Each scene shows the same named points in several views. A view is turned or mirrored, shifted and resized as a whole, has a little noise and may leave points out.
In the rows, zero is written as 128.

Scene 1
View 1
Z232: [148 121 105 147 101 149 147 132 160  92 157 141 138 141 126 163 144 138
 136 140 133 122 104 114 107 129 125 113 128 115 150 150 129 135 157 121
 146 121 114 130 143 136 142 147 127 123 140 103 156 167 113 131]
Z508: [160 106 138 151 130 133 147 122 144 104 143 109 137 144 138 152 143 139
 135 126 117 104 110 119 111 145 121 101 155  97 134 127 121 156 173 101
 154  97 138 122 141 141 155 144  97 143 132 122 158 156 145 122]
Z309: [137 100 125 130 112 139 137 160 142  89 166 147 123 140 131 144 129 140
 141 134 117 141 114 130 127 126 140 110 115 137 143 124 123 123 141 134
 140 143 123 130 158 134 127 141 134 121 147 119 143 135 112 156]
Z417: [141 114 125 137 118 150 136 138 140  90 153 143 128 147 129 144 139 136
 136 120 121 126 101 131 113 136 133 113 128 109 137 127 116 148 151 113
 148 120 133 121 153 138 143 137 110 122 146 120 155 148 118 142]
Z535: [154  85 140 142 120 115 145 155 147 100 158 116 129 135 143 146 125 146
 139 148 110 130 125 119 129 134 128  97 139 139 146 126 136 117 158 139
 136 135 120 136 148 130 133 148 136 138 134 121 138 138 136 140]
Z244: [161 120 116 149 116 147 137 120 161 100 160 132 147 137 135 158 148 139
 141 133 127 103 101 116 101 141 124 112 132 111 143 147 121 154 172 104
 145 107 123 128 137 147 150 137 102 121 146  91 164 174 122 118]
Z111: [115  94 136 108 136 142 160 169 132  89 162 131 115 147 123 147 132 144
 138 107 115 153 132 149 148 108 160 108 107 124 132  74 105 140 131 107
 178 143 152 123 184 145 136 155 111 137 129 158 157 105 127 176]
Z363: [142  83 136 103 128 130 126 187 148  96 201 149 129 122 140 138 121 152
 160 129 107 147 132 150 146 116 173 117  74 178 143  95 111 118 135 128
 138 172 130 141 169 156 115 135 124 109 157 105 148 116 110 172]
Z561: [128  83 137 133 115 122 163 169 133  89 147 123 111 147 129 149 122 142
 131 138 113 154 131 126 145 120 133  97 137 133 145 110 134 107 136 147
 152 144 123 130 168 119 129 158 150 146 126 154 131 115 131 164]
Z467: [128  99 119 121 128 136 180 154 159 103 164 108 136 134 122 176 142 147
 137 130 129 138 143 129 144 102 151 104 118 124 146  91 117 138 151  99
 184 135 137 131 173 152 147 171 111 149 117 139 162 128 138 149]
Z267: [139  97 134 116 138 139 147 155 148  99 176 125 134 132 133 151 136 146
 147 115 118 131 130 144 138 118 158 111 105 132 137  91 106 147 151  97
 165 136 145 129 168 157 140 148  97 130 136 125 161 128 132 153]
Z781: [143  91 132 132 118 127 144 161 145  94 165 132 126 136 137 146 127 144
 142 140 114 137 123 126 133 125 139 105 120 141 145 120 127 119 147 135
 142 144 122 134 156 135 129 145 135 130 139 121 144 133 124 152]
Z248: [137 102 127 129 122 140 153 152 149  96 162 130 130 140 129 155 135 142
 139 128 121 133 123 130 128 121 143 108 119 127 142 111 118 137 150 115
 159 132 131 128 162 142 139 151 116 132 135 125 154 137 125 150]
Z616: [135  99 135 125 130 140 145 152 138  92 160 132 125 142 133 144 134 141
 139 117 114 133 118 137 130 126 144 109 120 121 134 102 112 142 146 110
 159 129 143 126 165 143 138 143 109 131 137 135 153 128 128 156]
Z304: [128 102 111 123 108 140 160 164 151  90 167 140 124 139 123 161 132 143
 137 138 127 150 127 127 138 110 144 111 108 140 150 116 128 117 135 133
 156 151 119 132 168 134 128 156 141 129 135 127 146 132 113 160]
Z884: [150  83 137 133 121 117 149 163 152 104 170 116 132 129 141 151 125 149
 144 145 111 137 135 124 138 124 140 100 124 152 147 118 132 112 152 136
 140 145 121 140 153 138 128 153 134 137 136 120 141 131 134 148]
Z119: [131 109 125 131 112 152 126 154 129  79 156 164 114 152 127 131 129 133
 137 116 117 141  95 136 117 135 136 117 114 118 134 125 115 135 134 129
 141 136 130 120 162 128 131 130 126 113 154 128 144 135 101 161]
View 2
Z467: [110 142 151 138 117  88 119 123 124 108 111 120 152 117 137 115 103 157
 107 125 126 131 127 126 122 159 125 130 118 140 178 129 118 171 125 116
 117 127 127 122 148 132 112 139 132 122  97 111 136 115 154 109]
Z508: [118 119 128 144  90 110 132 122 137 132 113 125 124 129 107 125 119 141
 118 144 106 145 151 130 162 162 126 139 112 147 117 125  88 125 118 163
 117 113 129 106 150 133 142 140 125 122 115 115 157 117 149  92]
Z781: [115 136 146 140  94 108 133 114 133 123 123 135 130 123 105 107 108 154
 112 112 107 150 110 116 120 122 133 131 103 137 132 140 123 150 129 127
 105 117 120 126 126 144 116 151 147 124 113 105 115 123 132 130]
Z267: [113 139 147 157 118  88 123 126 107 130 124 122 146 126 134 121 106 153
 110 124 116 126 112 107 126 144 134 131 120 144 154 125 120 145 127 136
 122 130 136 124 138 145 122 142 137 135  94 111 127 101 158 134]
Z244: [135 130 121 152  99 115 147 129 135 132 111 129 119 122 110 123 109 130
 121 127 120 142 149 119 164 143 121 142  95 144 103 152 105 119 123 157
 121 107 134 114 128 144 143 121 122 119 121 150 157 125 147 114]
Z363: [115 146 159 158 115  88 132 124 102 136 140 134 147 121 121 111  98 162
 105  93 111 139  81  85  94  96 149 125 104 143 136 142 144 149 137 123
 113 131 127 138 109 163 110 147 155 145  95 106  93 106 139 177]
Z561: [106 136 152 126  85 114 123  94 142 113 117 136 131 132 102 101 109 160
 108 117  94 154 102 130 112 133 126 129 115 127 156 130 125 168 125 112
  96 121 114 125 139 134 105 173 158 113 119  82 103 125 126 114]
Z309: [123 139 140 146  95 113 138 108 129 126 121 138 126 130 108 109 104 145
 114 110 103 144 103 113 126 120 128 134 105 132 133 147 131 143 128 126
 108 119 127 130 119 148 115 153 151 120 119 116 112 120 133 139]
Z232: [134 138 127 145  96 122 150 117 145 119 107 136 118 124 108 111 106 130
 120 118 118 145 138 125 155 136 116 140  93 134 120 160 119 134 123 133
 114 107 129 121 119 142 126 130 130 110 130 147 143 134 137 117]
Z417: [129 134 127 154  98 116 136 112 127 133 115 132 124 138 114 118 112 135
 118 126 101 133 118 119 154 144 119 141 112 134 127 139 119 126 124 144
 119 117 139 121 130 143 131 146 138 116 120 126 134 114 148 122]
Z111: [108 143 154 150 114  93 112 104 109 124 122 125 148 141 137 115 107 158
 107 123  96 121  84 115 117 148 127 131 136 130 184 117 133 161 127 116
 117 137 137 131 144 141 109 169 157 123  98  87 103  95 154 134]
Z884: [107 130 154 133  91 102 132 119 134 122 128 135 137 113 101 106 106 164
 109 110 112 161 119 114 108 119 142 128 101 143 130 135 115 157 129 128
 101 119 110 121 129 145 113 148 147 129 107  98 118 127 128 127]
Z616: [116 136 141 151 104 104 125 112 119 130 120 128 136 137 122 117 111 147
 113 126  99 132 107 116 136 146 126 136 122 137 148 127 121 143 126 135
 118 126 136 123 139 142 124 155 145 124 107 106 123 107 150 125]
Z304: [122 146 146 139 104 107 133 108 133 111 115 136 135 123 118 102 100 149
 110 106 113 143 105 120 118 127 123 133 103 129 155 150 137 164 128 106
 108 120 123 131 123 141 103 148 149 115 117 118 112 126 134 132]
View 3
Z417: [127 112 116 125 117 116 138 115 131 123 141 140 132 133 121 124 129 141
 119 102 174 117 130 142 127 127 136 113 133 123 163 126 125 132 166 106
 116 126 132 129 116 127 113 129 146 152 155  94 132 133 113 103]
Z119: [120 110 113 121 117 113 132  99 118 132 145 130 111 158 115 106 131 145
 123 109 165 113 140 167 122 136 121 119 125 114 178 125 111 130 155 111
 108 108 149 138 111 121 111 132 132 147 167  76 134 131 105 101]
Z535: [137 121 154  99 132 109 144 132 137 118 134 150 148 154 124 103 138  95
 112 106 170 120 132 120 116 130 104 125 137 113 157 130 137 107 137 115
  99 114 122 107 110 149 106 129 115 137 157 115 152 134 122 105]
Z561: [161 131 157  85 125  98 127 102 126 115 128 130 138 175 128 101 119 104
 118 125 173 109 138 141 114 148  76 127 139 111 151 132 115 116 133 107
  77 102 134 101  95 137  93 115 121 129 181  83 148 136 124  96]
Z363: [120 121 149 140 102  94  92  91 127 123 155 147 116 193 147 103 121 107
 123 109 146 123 129 171 110 190 127 137 144 113 198 115 162  99 118 107
  55  95 159 149 120 144 134 163 121 138 159  79 139 177 110  93]
Z267: [144 121 133 137 100  89 112 104 137 107 150 139 150 148 144 139 104 132
 123 112 168 120 112 141 126 164 138 124 144 127 164 123 152 118 151  94
  74 127 143 129 118 144 121 140 161 148 156  90 129 162 117  90]
Z467: [169 135 148 117 102 101 103 104 141  97 126 137 157 137 155 142  91 125
 127 112 178 116 116 128 128 170 118 116 165 135 131 123 144 125 151  88
  69 126 124  98 110 132 110 123 161 141 166  86 133 163 133  94]
Z304: [145 129 146 111 114 123 103  96 127 116 124 139 119 158 139 109 116 118
 126 107 160 112 142 154 118 165 105 118 158 126 152 122 131 124 137 104
  80  98 131 114 109 120 107 129 122 137 172  75 143 150 127 103]
Z232: [119 114 125 120 125 151 129 122 133 121 120 154 120 115 126 114 136 131
 120  85 165 118 143 137 124 131 136 102 157 135 145 122 129 135 161 113
 127 114 113 117 124 114 113 130 127 150 150 101 141 133 127 117]
Z884: [140 126 161 107 123 107 122 119 136 115 133 152 140 164 138 105 128  92
 114 108 163 122 132 131 114 156 106 127 147 116 159 125 147 104 128 112
  82 106 127 113 114 147 114 138 116 134 157 104 152 150 125 104]
Z248: [143 124 136 121 111 108 120 108 134 113 135 139 139 144 137 124 115 127
 121 105 169 118 128 140 124 150 123 118 147 125 155 125 137 122 151 101
  90 119 133 117 114 131 114 128 142 144 162  91 137 149 121  99]
Z309: [131 121 139 118 116 116 118 106 128 122 135 143 124 161 132 105 126 118
 120 107 161 117 137 152 117 152 117 122 144 120 167 124 133 119 140 109
  91 105 136 125 115 129 114 134 124 141 164  87 141 146 117 102]
Z508: [138 114 124 119 123 108 160 143 145 112 140 148 167 110 122 136 129 130
 109  98 185 123 116 104 132 109 138 113 136 128 143 132 137 126 172 107
 126 147 116 107 119 144 109 124 158 154 144 124 136 128 120 104]
Z781: [135 122 146 113 121 112 123 112 130 120 135 146 130 161 132 106 130 108
 118 107 163 119 135 141 117 151 112 125 144 118 163 125 137 113 135 110
  90 107 131 119 112 138 113 135 121 139 161  95 145 146 120 103]
View 4
Z535: [145 126 156 124 163 141 129 132 116 144 141 120 151 100 120 135 152 142
 141 144 130 120 117 124 147  98 111 141 121 131 136 112 114  85 116 134
 100 144 100 110 162 137 144 163 151 113 108 111 123 126 121 108]
Z561: [116 131 136 113 161 145 147 142  91 138 147 115 159  91 109 111 157 128
 156 143 114 142 106 134 158 113 119 160 133 128 143 123 114 108 116 111
 102 159 152  99 151 125 129 174 165 105 141 134 118 140 119 105]
Z616: [120 129 137 121 145 150 123 154 141 126 153 111 151  98 124 127 153 158
 148 136 118 136 113 103 136  90 151 162 132 125 138 135 122 119 109 129
 126 113 117 110 116 134 127 170 171 123 138  96 139 140 109 121]
Z232: [127 141 172 130 168 149 130 128 150 110 167 102 157  99 161 126 168 144
 133 158 122 128 133 119 154 108 125 125 121 126 113 162 109  96 135 159
 128 131  60 117 124 160 166 140 143 105 111  92 143 135  92 128]
Z248: [121 128 144 126 148 145 127 146 144 131 160 107 152  96 129 126 159 155
 152 138 116 132 117 107 148  91 141 156 133 131 123 136 116 111 112 137
 129 129 113 104 124 138 141 159 161 121 130  97 132 140 106 130]
Z417: [125 141 155 128 154 155 122 146 145 106 155 107 156  97 145 129 156 152
 131 149 122 130 124 108 132  99 147 141 123 117 136 153 122 114 123 143
 126 101  81 123 111 148 139 163 163 115 125  88 146 135 103 118]
Z781: [128 126 150 120 152 139 129 132 122 127 147 116 158  94 119 125 159 144
 156 141 115 119 119 121 154  93 129 157 134 126 135 126 112  88 118 139
 111 150 107 110 142 135 139 155 161 117 127 104 120 134 116 105]
Z244: [145 135 175 136 163 151 117 133 168 122 159 105 147 106 160 147 156 160
 120 151 136 122 133 103 137  95 128 120 114 129 118 148 115  96 128 164
 127 108  40 122 126 162 167 144 141 117  91  79 151 129  95 132]
Z363: [127 104 132 116 115 118 105 122 131 109 142 128 165  84  94 125 170 164
 203 116  93  85 121 108 160  50 158 196 163 113 132 121 112  69 102 154
 123 165 120 112 126 117 117 144 192 145 151  69  99 142 128  89]
Z508: [147 138 163 135 171 159 122 159 160 147 152 108 137 112 149 148 140 157
 102 147 151 148 119  96 117 104 128 121 101 136 134 131 126 123 115 135
 121  84  71 115 132 151 154 177 140 116  92 100 160 127 103 141]
Z309: [121 132 147 120 149 142 125 130 123 106 149 116 167  89 126 118 166 144
 158 144 108 116 122 123 154  94 139 156 137 116 135 143 114  94 122 142
 116 143 103 118 128 138 135 152 168 116 135  96 124 139 112  99]
Z119: [111 147 147 118 148 152 124 139 119  79 148 111 171  89 134 114 166 144
 148 151 104 123 124 121 142 102 155 156 137 100 148 164 123 110 128 139
 122 118  94 133 107 144 123 160 182 112 146  90 137 140 107  90]
Z267: [126 114 133 126 132 143 113 156 162 138 157 111 146  98 120 134 153 173
 161 123 117 126 113  88 139  67 159 173 137 133 126 128 122 116  96 138
 139 115 120 100 111 128 129 165 171 137 136  83 133 140 112 136]
Z467: [114 114 133 122 147 143 133 159 163 168 176  99 141 100 126 125 156 161
 160 126 122 152 109  97 158  87 139 164 132 156 106 129 113 127  99 128
 143 139 148  77 122 128 147 161 154 129 136 107 130 149  99 165]
Z111: [100 123 115 114 133 147 127 168 138 135 159 110 151  91 107 115 157 159
 170 123 105 144 102  98 147  83 164 187 144 129 136 134 125 136  95 115
 136 123 168  94 105 118 111 178 186 131 164 103 130 153 113 129]
View 5
Z884: [150 113 140  99 156 140 170  99 116  94 104 130 128 113 129 133 129 137
 157 126 134  93 154 130 110 206 131 117 109 148 165 154 141 111 115 125
 115 140 117  82 121 126 132 113 117 126  69 131 144 150 131 162]
Z467: [150 123 150  89 143 119 132 106 141 107 118 101 101 101 105 130 168 165
 125 103 119 122 149  61 132 179 138 126 131 174 182 133 139 129  55 146
  98 120 114  61 114 156 133 130 116 104  62 161 136 154 120 194]
Z535: [143 122 146 105 160 141 175 106 121 109 112 129 133 121 115 136 130 126
 163 122 142 109 155 134 118 206 125 123 121 154 160 156 140 105 128 116
 109 132 137  97 124 114 139 114 123 130  87 126 136 156 132 148]
Z508: [135 140 146 113 144 131 162 110 138 141 128 136 107 140  73 127 175 117
 149 109 152 158 144  95 152 160 118 132 154 205 167 142 137 108 101 130
  91 104 187 125 122 112 138 142 118 137 124 142 112 162 140 122]
Z248: [143 125 140  99 145 116 157 101 135 116 114 121 123 110 114 132 165 139
 123 112 130 109 146 106 146 172 135 117 120 170 163 129 157 108  94 136
  98 117 121  75 127 134 127 119 105 113  82 141 126 144 126 162]
Z244: [129 156 126 124 145 144 179 110 138 149  96 149 104 137  94 143 174 122
 118 123 135 150 123 120 151 135 145 119 145 193 157 111 141 106 119 162
 100 110 165 138 142  99 127 129  93 123 107 118 104 152 125  96]
Z111: [149 101 143  76 132  79 135  90 137 100 138 107 138  95 126 111 181 144
 110  99 131  83 162  82 165 181 122 117 103 175 172 140 182 102  60 110
  88 110  98  20 114 169 116 121 109 107  75 167 129 132 128 209]
Z417: [132 139 132 110 145 110 172  99 139 140 117 130 136 121 104 131 176 119
 114 112 141 123 142 119 168 155 131 120 125 186 155 121 168  97 117 133
  90 104 140  93 135 119 123 119 101 116 112 131 108 140 124 133]
Z616: [142 118 138  93 138 102 156  95 133 116 127 129 134 111 115 120 175 128
 123 109 137 104 152 106 159 171 127 119 117 181 163 137 169  98  91 120
  89 111 128  65 122 142 119 121 104 120  92 148 120 140 131 166]
Z363: [154  90 113  78 135 115 171  86 110  71  91 161 129 102 176 110 153 137
 119 137 122  30 145 149 132 182 153  84  67 144 156 130 176  87  91 130
 123 144  74  43 121 145  92 105  85 115  38 132 137 120 138 166]
Z267: [148 108 129  86 128 109 147  98 131 103 118 141 107 114 124 110 182 142
 119 115 129  92 143  92 151 160 136 107 111 186 172 127 161 103  61 134
 102 119 123  65 113 150 108 131  99 116  70 156 125 139 140 163]
Z309: [141 125 131 102 152 116 179  94 130 116 105 127 147 105 132 140 148 127
 123 120 132  91 148 142 145 181 136 115 104 151 150 130 170  96 130 126
 104 121 105  72 138 123 123 102 101 111  84 123 127 136 118 154]
Z781: [144 117 136 101 155 125 174  96 124 108 106 127 138 109 127 137 140 132
 140 122 133  94 151 131 132 194 136 117 106 153 156 144 156 105 122 124
 105 127 113  76 129 123 129 109 110 116  78 130 134 144 123 159]
Z119: [133 129 127 105 147  92 182  87 139 135 116 124 168 105 127 136 169 111
 104 116 139  96 147 145 179 166 129 114 104 166 144 121 194  81 137 119
  87 103 109  65 144 123 115  99  94 111 108 124 109 125 117 147]
Z304: [146 128 140 101 159 120 167  98 137 112 101 100 143  91 131 151 142 151
 114 112 119  98 149 120 133 191 144 120 106 141 159 128 160 114 117 139
 103 127  83  57 134 136 127 101 106  98  62 131 136 141 105 179]
Z561: [149 112 156  97 165 113 163  99 132 104 131  88 163  97 120 144 126 135
 154 107 138 101 169 119 127 225 114 137 114 140 160 164 160 110 127 100
  95 123  99  50 123 135 146 102 132 112  87 142 142 149 115 199]
Z232: [134 158 134 126 160 139 182 106 144 148  92 120 128 118 100 159 158 133
 110 119 126 143 132 127 145 152 148 125 134 167 153 112 149 113 138 160
  98 112 134 114 149 105 133 110 101 106  96 114 114 151 107 120]

Which points are out of place in each view (at most two, in the order of its rows)? Write - if all are in place.
view 1 => -
view 2 => Z111
view 3 => Z535, Z309
view 4 => Z244
view 5 => -
